A landscape with many valleys, sampled at points; each row gives a point and its height.
From any point a ball takes the steepest step (drop divided by distance) to one of its 2 nearest points. It stops when none of these is lower. Distance is the straight distance between rows; heights are no part of it.
K722: [160 136 172 143  89 118 177 127  78 110 179 147 101 122  75 149  75  92
 137 133 149 109 106 116  81 120 123 138  96]  h=566
K954: [ 94 224 187 171 141 123 170 133 134 146 150 139 141 143 173 123 153 139
 155 127 128  85 127  83 164  94 117 166 152]  h=340
K283: [ 90 104 156 134 129 141  99 112 128 114  75 160  77 128 124 109 143  95
 116 122 119 147 200  71  99 130 133 187 145]  h=728
K77: [121 159 168 135  92  91 149 112  95 140 119 120 127 133 131 118 147 120
 168 139 167  79 151 121 112 127 126 148 126]  h=231
K435: [116  77  80 117 148 130 129 178 110 185 175  80  94 134 150 183 141 155
  82 149 121 152 138 146 123 187 102 164  94]  h=456
K636: [191 136 128 115  86 119 181 147  93 105 177 129 155 114 112 120 129  97
 138 133 163 134  86 111 108 130 117 135  97]  h=616
K614: [158 193 145 168 156 161 135 155 141 115 184 130 143 140 110 131  84 143
 175 134 118  93  90 106 170  46 115  95 138]  h=302
K410: [183 145  84 122 150 169 125 169 140 111 213 113 163 127  88  91  99 108
 157 140 143 124  93 123 174  78 125 107  93]  h=679
K159: [120 138 132 114 161 105 145 130 172 131  76  96 114 129 141 171 107 143
  66  66 107 174  82 107 146  76 170  97 176]  h=135
K470: [ 59 152 111 101 106 116 139 105 168 124  59 139 125 121 162 103 184 140
 117 127 122 138 130 142 166 138 164 157 159]  h=294
K690: [111 153 148 109 158 123 128 134 175 169 132  91 114 123 157 173 118 115
  86 148 113 154  87 113 166  94 133 127  95]  h=319
K339: [ 72 117 158 140 130 137 107 107 120 111 133 178 102 163  94 134 111  83
  71 122  92 170 193  74  98 142  99 149  95]  h=795
K124: [ 70 191 143 122  84 123 142  87 125 119 101 166 158 124 153 101 157 152
 172 113 136  77 121 136 142  94 154 143 161]  h=757
K961: [105  81 149 128 160 146 107 146 139 125  75 143  78 129 139 135 150  86
  99 125 113 173 213  78 108 175 122 206 143]  h=711
K854: [153 148 109 138 149 122 109 108 143  85 129 118 158 126  97 120 105 146
 122  89 126 128  75 142 141  61 152  65 171]  h=220
K193: [160  94 106 119  84 132 109 145 104 106 203 163 163 133  78 126  63 119
 128 164 121 118 106 153 100 126 102 126  87]  h=348
K893: [148 130 142 126  88  96 158 108 100 140 105  90 111 125 137  93 155 108
 167 138 178  79 200 124 107 146 140 147 130]  h=183
K71: [ 78 159 160 106 166 127 116 172 169 193 138  98 114 121 175 160 119 106
 107 155 111 157 132 129 168  87 103 166 106]  h=387
K915: [ 88 108 147 130 140 111  96 140 159 139  83 123  89 123 141 148 162  45
 109 100 105 182 185  89 129 179 117 207 180]  h=691
K80: [106 151 182 156 133  92 129  98 104 121 166 165 118 137  83  84 152 121
 147 115 164  81 172  93 104 118 138 131 135]  h=802
K884: [103 216 128 159 161 133 120 125 165 136 164 119 163 154 143  90 189 150
 159 120 129  99 149 107 190  70 138 108 149]  h=245
K238: [ 63 122 121 125 108 129 101 120 157 113  76 153  71 112 117 123 156  47
 127 107 100 158 156  82 142 157 134 205 197]  h=668
K138: [121 183 151 136 138 124 148 130 155 130 113 122 140 122 138 144 115 137
 153 115 123 102  77 135 163  68 133 113 137]  h=413
K768: [179 158  95 123 136 125 135 146 125  88 148 116 168 133  84 109  92 142
 160  69 124 112  82 142 151  36 149  84 201]  h=137
K869: [124 118  75  87 141 134  87 141 163 150 118  92 151 117 165 104 154 153
 155 174 128 114 106 187 185 119 141  88 146]  h=146
K888: [122  88  85 107 150 156  62 105 143 109 116 148 161 130 113 121  80 157
 136 165 108 126 102 180 122 107 118  68 141]  h=426
K634: [179 106 113 110 138 113 142 173 125 136 128  83 121 121 126 195  57 140
  94 103 103 172  92 147 124 114 125  87 133]  h=446
K464: [145 132 171 149 124 104 128 118 108 105 127 142 117 141  93 172  67 131
  94  77 112 145  93 121  79  79 125  98 127]  h=284
K664: [154  71 132 144 157 169 162 112 131 126  13 154  37 122 164 147 142 134
 117 122 128 114 158 102 112 172 171 133 114]  h=285
K315: [114 146 175 109 100  96 169 106 134 123  56 122  98 113 138 161 126 120
 124 119 136 121  94 130 121 129 150 127 139]  h=578
K957: [132 165 145 119 113  87 114 153 122 162 149 102 151 113 158 129 160 135
 165 123 160 112 155 153 133 132 112 158 122]  h=430
K958: [135  83 133 113 131 130 110 116 128 115  89 130 122 118 135 172  94 154
 101 152  95 149 103 173 106 136 122  92 110]  h=528
K42: [151 137 129 139 124 109 139 136 127 147 166 100 108 133 119 168 112 128
  96 135 133 139 101 117 124 139 118 119  74]  h=379
K837: [108 102 126 135 138 127 113 147 108 159 148 120  97 139 129 163 126 146
  96 142 136 146 169 116  92 176 108 153  86]  h=486
K616: [109 104 150 145 183 126 134 126 171 163 106 107  99 144 157 128 200  89
  71 108 124 194 175  70 139 188 133 177 151]  h=740
K986: [ 82 199 194 167 153 118 133 116 145 130 178 168 128 149 127 127 144 108
 121 108 114 124 141  64 137  85 108 150 136]  h=829
K328: [139 153 159 139  97 102 136 157  78 142 218 163 136 121 113 113 118 122
 180 135 154  78 144 121 100 121 106 165 121]  h=326
K411: [154 104 106 131 105 103 112 160 109 132 216 117 164 131 106  99 164 128
 143 125 180 125 170 130 107 166 121 142 117]  h=242
K552: [120 146 176 129 101  81 152 158 105 182 141  97 107 128 134 155 128 135
 161 125 177 115 181 130  92 143 111 206 103]  h=367
K951: [ 59 175 110 119  98 124 158  84 143 129  79 137 157 125 150  77 201 141
 134  95 153 120 155 131 171 150 184 145 162]  h=299
K581: [ 58 123 167 112 111 115  77 141 127 136  87 158 121 120 127 138 106 111
 126 129  97 151 183 130  94 120  92 187 118]  h=584
K649: [ 46 134 129 125  99 131  97 116 144 105  88 165 105 112 117 105 164  83
 142  95 124 153 191 102 119 138 125 196 197]  h=648
K40: [ 77 119 148  93 127 124 108 152 144 162 120 129 114 129 146 183  76 130
  81 167  82 154 133 157 117 128  94 153  76]  h=533
K118: [167 131 107 117 105 109 127 134 111  67 143 148 179 120  89 105  84 133
 177  87 130 107  66 154 114  65 147  90 196]  h=145
K874: [133 110 130 122 148 125 130 151 147 139 102 103 124 146 112 213  44 137
  67  93  85 181 110 145 104 102 123  94 112]  h=414
K490: [ 91 111  97  97 146 123  88 133 153 161  96  99 147 121 177 108 189 159
 131 165 117 136 135 180 154 125 127 120 149]  h=200
K745: [149 105 118 117  91 106 114 114  92 117 138 147 146 114 121  94 139 113
 176 151 155  86 136 155 108 157 117 126 130]  h=538
K531: [140 158 161 144 130 126 124 126 127 114 167 144 133 138  91 156  45 139
 127 110 108 121  79 137 117  70 113 101 115]  h=353
K729: [143  86 152 134 146 146 135 122 105 112  47 155  79 139 119 181  74 144
  80 124  93 162 119 133  96 170 137 116 101]  h=189
K86: [ 91 135 126 123 108 133 163  76 137  96  58 147 127 110 122 123 153 149
 117  92 152 129 108 119 120 135 181 103 165]  h=330
K449: [112 142 100 148 191 150  63 134 149 162 209  96 177 147 101  82 143 156
 158 131 141 118 146 138 162  69 112 112 120]  h=534
K421: [119 112 136 151 118 100 103 149 122 161 167 109 160 128 112 125 174 157
 146 104 162 138 184 134  95 163 115 157 120]  h=194
K705: [145 166 177 122  87  87 214 122 128 134  74  90 115 121 141 162 112 113
 142 102 152 105  77 118 128 116 166 136 151]  h=603
K858: [184  91  49 104 164 169  91 141 156 111 160  97 168 122  92  94  99 131
 138 154 128 145  96 150 162 110 127  64 131]  h=403
K859: [186  82 100 115 110 130 133 116 101  83 117 139 147 118 131 101 150 118
 143 142 148 129 107 143 116 190 126  93 129]  h=323
K145: [100 136 135 118 107 117  88 144 103 149 155 143 125 127 126 152  73 138
 135 164 114 106 128 160 104 107  86 144  82]  h=444
K860: [120 124 107 125 145 126 144 106 165  90  65 119 114 118 126 151 137 160
  80  76 121 168  84 115 146 117 177  93 173]  h=219
K111: [ 96 166 167 148 111 122 133  89 103  87 158 198 150 130  96  97 122 132
 181 118 140  57  99 133 120  82 137 107 156]  h=777
K629: [132 153 147 118  98  90 133 197 113 195 182  82 131 115 149 165 143 137
 160 126 171 114 142 148 122 138 109 191 105]  h=401
K943: [147  89 103 137 147 141 109 137 128 124 138 121 146 147  99 181  50 159
  70 114  82 169 119 163 106 105 118  67 121]  h=378
K901: [168 179 139 166 142 148 157 148 125  82 170 123 156 136  89 125  77 142
 181  99 126  97  81 122 158  39 130 103 183]  h=230
K928: [122 141 163 145  97 106 155 139  99 153 170 132 100 136  98 178  67 109
 116 127 129 109 120 109  81 130 108 155  72]  h=536
K741: [141  89 135 131 154 148 135 103 121 122  76 140  96 121 140 136 155 158
  91 121 115 150 124 123 121 176 133 103 121]  h=513
K425: [ 66 191 188 146 125 122 114 131 127 124 154 177 146 129 143 109 125 155
 170 124 116  90 135 117 133  70  95 151 151]  h=673
K868: [ 89  88  95 110 171 163  56  96 144 132 121 139 160 138 137 109 111 156
 111 170  87 148 146 167 135 109 101  82 109]  h=385
K473: [161  93  82 111 106 119  86 131 118 112 172 140 180 127 131  78 131 118
 159 170 144 114 110 155 114 153 117 122 119]  h=558
K354: [153 104  76 102  83 144 134 185 102 117 203 137 159 114  95 140  60 114
 112 163 125 149  85 156 100 137  96 142  80]  h=321
K457: [ 80  96 141 120 172 166 111 138 155 149  98 127  99 131 162 167 139 100
  54 163  67 194 147 123 133 162 112 146 112]  h=657
K482: [ 75 165 108 114 108 140 163  82 175  98  73 151 128 120 130 124 159 126
 113  83 128 157  86 108 149 107 188 128 165]  h=281
K982: [151 170 177 124  86  97 201 117 111 167  79  78 101 128 168 148 125  80
 145 135 164  82 136 103 147 156 163 148 127]  h=663
K739: [ 87 214 170 145 120 140 175 145 149 147 107 135 138 134 201 132 142 143
 158 139 110  86 107 106 181  70 133 167 158]  h=384
K753: [197 123  89 101  86 136 153 178 122 109 168 115 149  95 106 135  74 115
 130 137 130 164  77 149 116 100 102 127  94]  h=261
K978: [134 135 130 109 153 124 120 149 142 137 100  85 125 116 111 178  38 141
 108  89  97 153  85 142 148  46 125  92 155]  h=507
K129: [109  80 113 145 186 153 123 143 122 169 139 115  95 145 155 157 154 150
  72 131 107 168 158 127 108 195 117 138  93]  h=462
K694: [106 102 137 167 164 154 112  96 118 111 124 162 100 155  86 138 129 118
  64 118  88 169 171  86  95 167 120 107  84]  h=782
K626: [114 146 141 117 178 121 142 133 194 153  97  79 111 124 147 174 110 125
  78 108 114 165  72 112 180  86 150 113 139]  h=238
K521: [156 177 112 136 131 133 129 131 146 123 166 135 157 128 111 120 114 135
 168 142 130  98  87 142 158  67 116  94 131]  h=360
K212: [127 116 162 151 130 116 139 121 123 104  81 137 108 143  88 179  83 126
  64  86 106 172 120 109  81 119 138 112 112]  h=203
K65: [191 129  90 115 125 113 135 124 136  99 123  84 137 120 108 132 117 141
 118  97 130 143  80 143 139  88 148  57 166]  h=283
K362: [124 172 141 121 132 145 111 161 124 136 149 139 147 118 141 146  65 148
 185 168 112  75 100 152 164  65  94 133 121]  h=713
K738: [143  66  79  92 140 141  71 124 136 124 105 146 149 125 138 126 105 168
 135 177 103 112 106 200 131 147 108  97 127]  h=394
K608: [125 190 171 128 126 103 148 156 118 171 131 107 122 125 170 158 118 118
 153 135 123 105 106 129 151 107 115 158 115]  h=471
K56: [ 76 122 146 124 124 148 136  80 134  82  66 168  73 133 104  92 141  85
 134 122 143 126 191  56  95 124 154 169 152]  h=744
K444: [130 125 137 109 110 102 127 113 129 122  80 127 112 107 130 163 107 154
 117 131 124 124  92 145 118 114 131 113 126]  h=553
K735: [150  73 120 168 164 152 134 112  99 138 132 128  67 148 119 124 145 144
 105 125 145 135 183  79 103 198 130 123  83]  h=411
K505: [125 123 132 145 136 120 157  91 143 139  59  97  86 143 154  99 186 117
 119 105 157 113 209  80 134 168 169 136 138]  h=234
K772: [149  70  82 118 133 145  54 125 103 122 184 162 167 138 124 100 114 150
 141 179 115 119 122 173  99 176 108 115 114]  h=577
K822: [ 89 169 122 119  72 117 167  87 117 111  85 136 148 118 140 113 148 148
 168 117 141  83  90 148 150 128 170 113 163]  h=749
K897: [131 166 185 141 109  98 171 136 115 163 132 119 100 116 135 159  96 111
 129 134 138 109 110 103 109 122 118 168  86]  h=506
K326: [158  86 126 143 129 133 163 111 122 145  87  93  65 133 162 118 153 126
 135 133 167 102 201  92 118 177 149 154 122]  h=187
K538: [163  82  53 115 108 148 132 178 105 129 221 123 147 132 107 104 158 130
  99 134 148 133 131 119 104 190  96 157  96]  h=398
K652: [ 56 212 132 143 117 143 134 116 172 128 119 143 157 136 157  80 191 132
 147  87 124 126 143 100 178 102 147 163 183]  h=154
K458: [ 26 159 142 108 101 130  98 110 142 104  92 185 120 102 124  96 141 105
 157 106 105 128 146 123 120 110 129 190 179]  h=628
K203: [189  83  80 128 114 138 138 132  97 123 176 127 124 119 117 103 167 126
 132 145 158 139 133 117 117 202 109 136 106]  h=363
K587: [ 77 136 148 120 159 115 111 127 160 140  92 115 111 134 164 123 179  98
  95 111 127 177 154  87 141 154 128 172 146]  h=723
K357: [112  91 146 154 170 133 124 110 139 140 116 118  78 146 130 120 174 104
  75 113 144 176 200  51 108 171 132 163 123]  h=756
K947: [207 137  66 123 133 129 137 138 147 108 199 101 180 136 124  70 183 103
 148 142 137 138 108 118 186 115 132  98 108]  h=706
K544: [216  76  48  95 154 168 112 158 140  94 120  97 176 123 123 106 108 134
 148 138 127 161  81 161 152 116 133  82 154]  h=365
K835: [ 75 166 181 149 138 121 120 123 130 132 156 158 131 143 121 131 114 120
 115 116 108 121 150 100 110  92  93 152 101]  h=823
K594: [123  92 137 138 121 145 158  92 129 104  30 136  61 132 146 114 145 134
 123 123 153 100 171  98 112 150 173 146 137]  h=229
K477: [172  98 124 142 121 121 113  99  97  91 163 176 140 134  75  99 125 117
 135 141 150 104 123 119  87 151 128  94 126]  h=222
K789: [ 93 183 187 158 137 109 148  92 133 130 137 160 119 140 121 103 171 109
 140 106 146  96 169  73 110  95 135 153 143]  h=814
K164: [177 127  98 104  64 119 163 119 111  84  96 118 188 114 139 105 138 126
 159 108 134 112  70 173 139 129 169  96 179]  h=733
K92: [137 193 135 119  60 118 191 107 113 141 104  93 157 115 151 105 169 106
 159 126 137  63 117 160 176 137 166 134 156]  h=645
K502: [174 143  89 139 120 156 152 180 150 104 251 131 145 128  80 110  94 104
 128 130 149 126  86 111 154  86 109 128  84]  h=661
K895: [103  81 133 101 120 126  87 130 102 129  74 153 116 121 151 130 127 145
 119 164 108 125 150 155 115 165 117 130 121]  h=500
K549: [ 94 182 142 132 168 140 107 168 164 175 146 104 123 125 168 153  94 133
 144 157 109 111 120 121 183  61  96 145  95]  h=436
K431: [160 105 112 129 109 127  80 115 107  92 184 169 165 123  80 109  66 126
 141 148 112 105 111 166  91 115 105  88 124]  h=303
K774: [142 118 115 142 104 130 168  68 116 106  62 116  97 137 136  97 160 120
 147 130 165  83 159 111 121 161 177 106 146]  h=168
K709: [113 120 139 130 120 125 105 119 123 129 152 143 137 134  96 167  59 137
 111 141 114 133 108 153 106  98 105  98  85]  h=405
K312: [147 106  93 129 151 166  99 135 145 139 152 102 142 133  88 152  55 138
 105 133 109 155 105 152 132  76 107  60 110]  h=339
K280: [ 53 131 129  97 107 129  77 124 140 109  76 177 123 104 138 120 130 111
 134 130  87 150 150 134 109 126 108 178 152]  h=607
K960: [ 90 169 123 130 195 172  97 147 170 164 139 100 128 135 119 124  90 115
 139 143 102 144 126 117 183  55  99 115  94]  h=476
K448: [ 74 183 152 151 101 134 141  97 111 107 150 186 179 136 129  89 150 157
 201 123 137  51 122 130 156  83 148 127 171]  h=766
K851: [212  68 104 140 113 137 149 115  93  63 139 164 142 124  82  78 123 109
 142 134 154 124 120 122  90 174 137  98 133]  h=279
K296: [ 51 177 161 122 125 134  89 125 159 127 124 172 138 113 143 108 139 118
 148 127 100 133 141 115 138  78 102 176 152]  h=651
K625: [ 98  94 136 108 122 145 102 142 118 132  88 152 129 140 135 188  67 152
  95 162  74 158 131 169  90 129 112 114  79]  h=505
K224: [138 101 125 105 106 108 124 112  99 123  90 134  98 121 137 119 137 143
 152 141 150  97 150 148 109 166 128 129 122]  h=520
K597: [ 60 180 116 122 137 135 122 103 182 122 117 139 144 130 149 102 179 122
 127 111 125 128 107 122 175  77 151 131 164]  h=67
K536: [145 156  98 142 117 114 125 147 131 149 214  94 126 132 104 133 105 124
 122 148 140 121 108 120 146 122 108 131  78]  h=336
K136: [198 157  88 123 139 145 120 161 136 102 222 131 197 142 103  69 150  97
 181 140 142 111  98 115 174  75 140 117 103]  h=694
K401: [ 83 195 183 120 136 121 144 150 169 156 102 132 123 128 187 155 119 121
 133 145 108 115 100 118 173  77 114 162 127]  h=429
K243: [182 162 147 121  94  98 189 127 117 124 106  88 120 123 131 137 137 102
 130 107 155 121  91 124 139 139 151 108 144]  h=622
K82: [189 103 145 122  77 132 194 134  78  88 163 130 109 115  90 108  92  85
 149 128 175 123 118 106  83 143 126 149 104]  h=592
K140: [ 87  84 113 104 179 145  90 138 142 161 109 116 128 119 169 150 151 146
  82 167  74 176 158 150 130 157  99 136 110]  h=637
K336: [194 122  80  92  93 128 138 123 142  86 124 121 184 119 130  83 158 128
 153 145 137 117  75 160 152 145 155  81 159]  h=724
K459: [129 158 189 163 105 111 162 115  80 125 179 165 129 133 112 110 127 120
 198 133 146  54 145 112 111 108 110 139 134]  h=366
K43: [158  47  88 131 136 143  68 137  84 125 155 165 151 138 137  91 139 148
 152 148 125 105 152 160  93 209 114 134 120]  h=590
K7: [ 84  95 109 115 171 153  86  97 156 115 103 151 130 124 131 116 151 150
  93 149  91 159 117 153 138 127 122  96 145]  h=338
K472: [ 66 151 167 134 141 142  98 116 144 127 166 171 126 145 111 146  99  98
  83 126  75 168 158 101 108 109  96 137  88]  h=809
K593: [ 90  67 123 125 183 149  74 142 115 170 114 139 134 127 160 133 179 166
 115 131  97 172 176 163 102 165 101 147 142]  h=621
K731: [128 153 171 146 130  97 129  85 105  95 179 200 137 136  60  94 130 125
 160 129 158  78 126 112 118 105 124  97 145]  h=790
K109: [120 218 154 175 139 138 154 136 160 136 157 125 160 152 167 114 159 159
 170 126 125  77 113  91 197  67 134 118 153]  h=287
K688: [ 93 149 104 144 187 166  82 147 146 171 194  99 145 146 113 111 100 127
 146 144 133 116 135 135 166  80  97 118  90]  h=509
K5: [112 117 148 124 161 110 132 112 151 158  99  99 102 137 160 155 156 110
  68 134 123 161 136  89 138 163 134 143 116]  h=705
K295: [175  74 115 140 167 149 141 131 116 144  93 119  94 112 136 162 141 158
  97 128  95 160  98 155 130 196 119  95 102]  h=494
K967: [127 157 106 100  64 128 152  91 111  95  99 135 184 103 120 116 125 142
 183 112 141  84  71 173 145 107 187 113 177]  h=741
K230: [128  72  68 130 162 178 129 155 133 183 174  79 102 144 140 172 125 158
  70 171 102 156 123 163 140 167 110 117  85]  h=479
K861: [190 130  72 114 112 117 115 114 137 105 159 110 173 137 142  81 198 112
 151 154 145 118 112 142 156 154 138  84 133]  h=715
K790: [204  89 124 118 101 120 163 141  93  97  96 113  98 114 130 157 118 124
 130 133 140 141 104 154 108 180 137 117 134]  h=117
K8: [162 181 136 146 100 106 133 183 131 164 179  80 195 128 149 120 181 136
 192 104 153 109 166 160 147 125 129 161 129]  h=452
K540: [179 158 115 123 101 134 175 167 117  97 221 127 148 123  94 123 106 102
 131 116 149 152  73 101 121 105 114 141  85]  h=638
K939: [122  43 122 146 187 157  74 124 104 152 108 148 130 132 147 110 179 179
 137 117 126 140 197 153  89 199 118 143 130]  h=609
K305: [ 84 146 151 147 122 132 152  63 135  89  82 168  93 123  94  97 152 102
 129  93 152 116 151  62 119 111 176 134 153]  h=761
K74: [135  89  69 113 121 130 130 175 116 158 209  99 115 138 123 139 139 137
  94 147 126 138 121 140 129 172 100 159  85]  h=431
K718: [192  85  66  94 143 120 118 160 141 116 115  82 147 111 120 123 101 153
 125 118 117 160  77 177 152  96 137  68 174]  h=328
K714: [135 190 159 140  84  98 199 120 118 165  96  69 133 126 174 118 161 105
 149 126 147  68 157 149 162 156 157 150 142]  h=653
K700: [174 125 126 121 107 110 119 127 111  80 162 166 169 111  77 108  80 119
 147 115 141 111  87 152  86  97 120  85 145]  h=239
K281: [ 87 152 116 126 119 108 157  87 152 135  59 112 117 128 159  91 205 121
 108  94 151 122 183  96 156 168 169 145 165]  h=270
K378: [ 60 115 163 108 125 126  97 153 124 159 127 135 117 131 141 163  98 124
  85 140  91 175 184 136  96 143 103 187  81]  h=559
K602: [ 89 108 161 107 107 111  82 128 100 133 100 156 123 113 135 156  93 145
 132 167 103 111 140 168  80 126 102 138 100]  h=474
K938: [ 99 102 164 145 134 105  70 128 111 135 143 138 167 129 104 116 149 164
 149 105 166 132 197 134  75 145 120 151 127]  h=144
K707: [173  59 135 141 164 162 147 124 109 116  34 142  60 112 141 172 106 152
 107 111 112 137 133 126 105 187 163 109 110]  h=240
K475: [138  82 113 155 188 136 133 119 107 158 137 108  84 150 148 135 197 135
  82 113 142 161 163  92 113 205 122 129 105]  h=437
K143: [135 150 159 117 108  84 158 139 117 173  85  87  89 128 163 146 144 108
 114 145 152 108 125 120 135 160 145 149 105]  h=676
K832: [ 88 183 186 138 123 134 128 144 120 134 148 159 126 132 151 152  83 148
 165 151 107  91 100 127 138  72 101 151 121]  h=695
K232: [200  90 118 110  82 124 200 133 106  98  59 104  99 108 132 126 134 110
 139 125 152 115 116 135 118 186 161 111 146]  h=52
K76: [ 65 180 111 132 138 158 130  98 207 112 101 150 123 112 135 132 137 107
 109  95 117 165  81  87 178  82 153 125 172]  h=193
K19: [131 184 157 129 157 135 149 153 169 138 105  98 128 120 132 169  61 142
 128  97 108 130  71 112 158  40 129 112 151]  h=463
K691: [160 164 123 121  68 109 186 100 111 114  85  94 131 121 143 108 155  88
 157 129 158  96 116 138 151 143 160 106 151]  h=636
K277: [162  87  92 109 127 137 116 130 119 114  92 133 134 115 148 128 147 149
 133 158 129 124 101 172 141 166 126  90 142]  h=358
K749: [ 93 100 102 123 157 152 118 101 169  92  65 146 111 123 137 138 151 159
  80 117  92 181  89 140 146 131 153  81 167]  h=280
K141: [ 67 120 125  96 141 122 104 139 163 138  73 123 142 111 180 106 206 134
 117 133 112 154 154 144 152 148 138 144 163]  h=251
K754: [140  90  89 129 159 152 105 127 140 151 156 105 125 140 134 147 113 150
  86 168 104 160 108 167 137 142 109  90  96]  h=468
K440: [180  89 118 134 101 120 144 131  87 153 123  88 102 122 152 105 150 129
 154 142 172 108 217 127 101 173 132 159 128]  h=140
K817: [112  94 145 163 181 155 123  80 120 123  98 151  75 149 108 111 175 110
  71 115 131 170 164  67 108 176 135 125 111]  h=769
K100: [158 141  92 133 103 113 133 168 122 146 244 118 142 135 103 111 147 114
 123 130 165 121 131 115 135 145 114 161  90]  h=290
K167: [ 83 207 124 160 143 116 124 102 164 137 132 118 173 144 147  83 229 141
 145  87 133 113 155 111 172 103 151 131 160]  h=202
K142: [210 109 110 104 100 108 168 171 116 104 136 108 135 106 127 151 102 109
 124 130 138 165  73 148 113 137 122 112 124]  h=195
K926: [184  62 101 151 149 150 128 112  90 136 135 138  96 129 133 109 165 138
 124 132 144 132 161 118 110 215 126 113 109]  h=390
K256: [149  52 102 140 143 132  82 120  88 134 111 142 131 138 157  97 169 172
 162 130 137 109 182 160  94 200 121 135 149]  h=600
K716: [147 152 175 135  87  96 176 143  83 164 145  95  90 129 135 134 115  92
 164 133 183  80 187 107  92 127 138 190 115]  h=327
K217: [188  79 109 125 160 139 133 148 138 138 112 100 104 119 134 178  96 155
  78 132  98 178  77 162 134 150 128  85 126]  h=473
K197: [133 108 146 119 139 105 153 135 129 158  96  96  84 137 162 175 136 125
  83 151 140 148 113 119 132 185 140 131  88]  h=690
K207: [154  77  56 120 159 184  90 127 137 138 174 114 161 141 105 117  98 138
 119 155 113 150 106 163 146 129  99  80 104]  h=438
K618: [107  95 138 149 134 112  63 121 100 132 193 158 155 145  89 103 139 161
 127 126 144 119 192 138  86 160 110 130 110]  h=86
K93: [115 100 153 116 144 131 123 128 149 104  58 149 107 134 122 187  82 120
  67 110  76 178 116 125 104 137 133 116 121]  h=102
K685: [145 161 161 133  83 100 168 147  82 151 167 117 131 127 136 123 123  99
 186 138 161  86 139 119 113 136 108 175 111]  h=282
K103: [156 121  82 138 157 131  91 122 145 105 145 105 153 119  80 116  57 144
 133 103 115 145 108 150 143  57 124  66 144]  h=286
K28: [126 112 128 139 123 116  86 103 104 126 190 157 131 153  83 116 123 139
 113 143 128 119 136 132  95 153 109 105 100]  h=150
K355: [196 102 101 131  83 131 182  82 108  86  71 127 120 113 125  97 147 111
 158 134 168  96 148 129 116 170 166 105 157]  h=116

Call two points neighbours if one is among the 2 nearest of the other. Go from one point of each pair to the other, from neighbour to neighbour, staying as low as possible. Name the highest point that can't be avoided.
K203, K93: K230
K869, K618: K277
K768, K625: K5
K93, K232: K664
K440, K159: K888
K768, K93: K193
K869, K440: K951
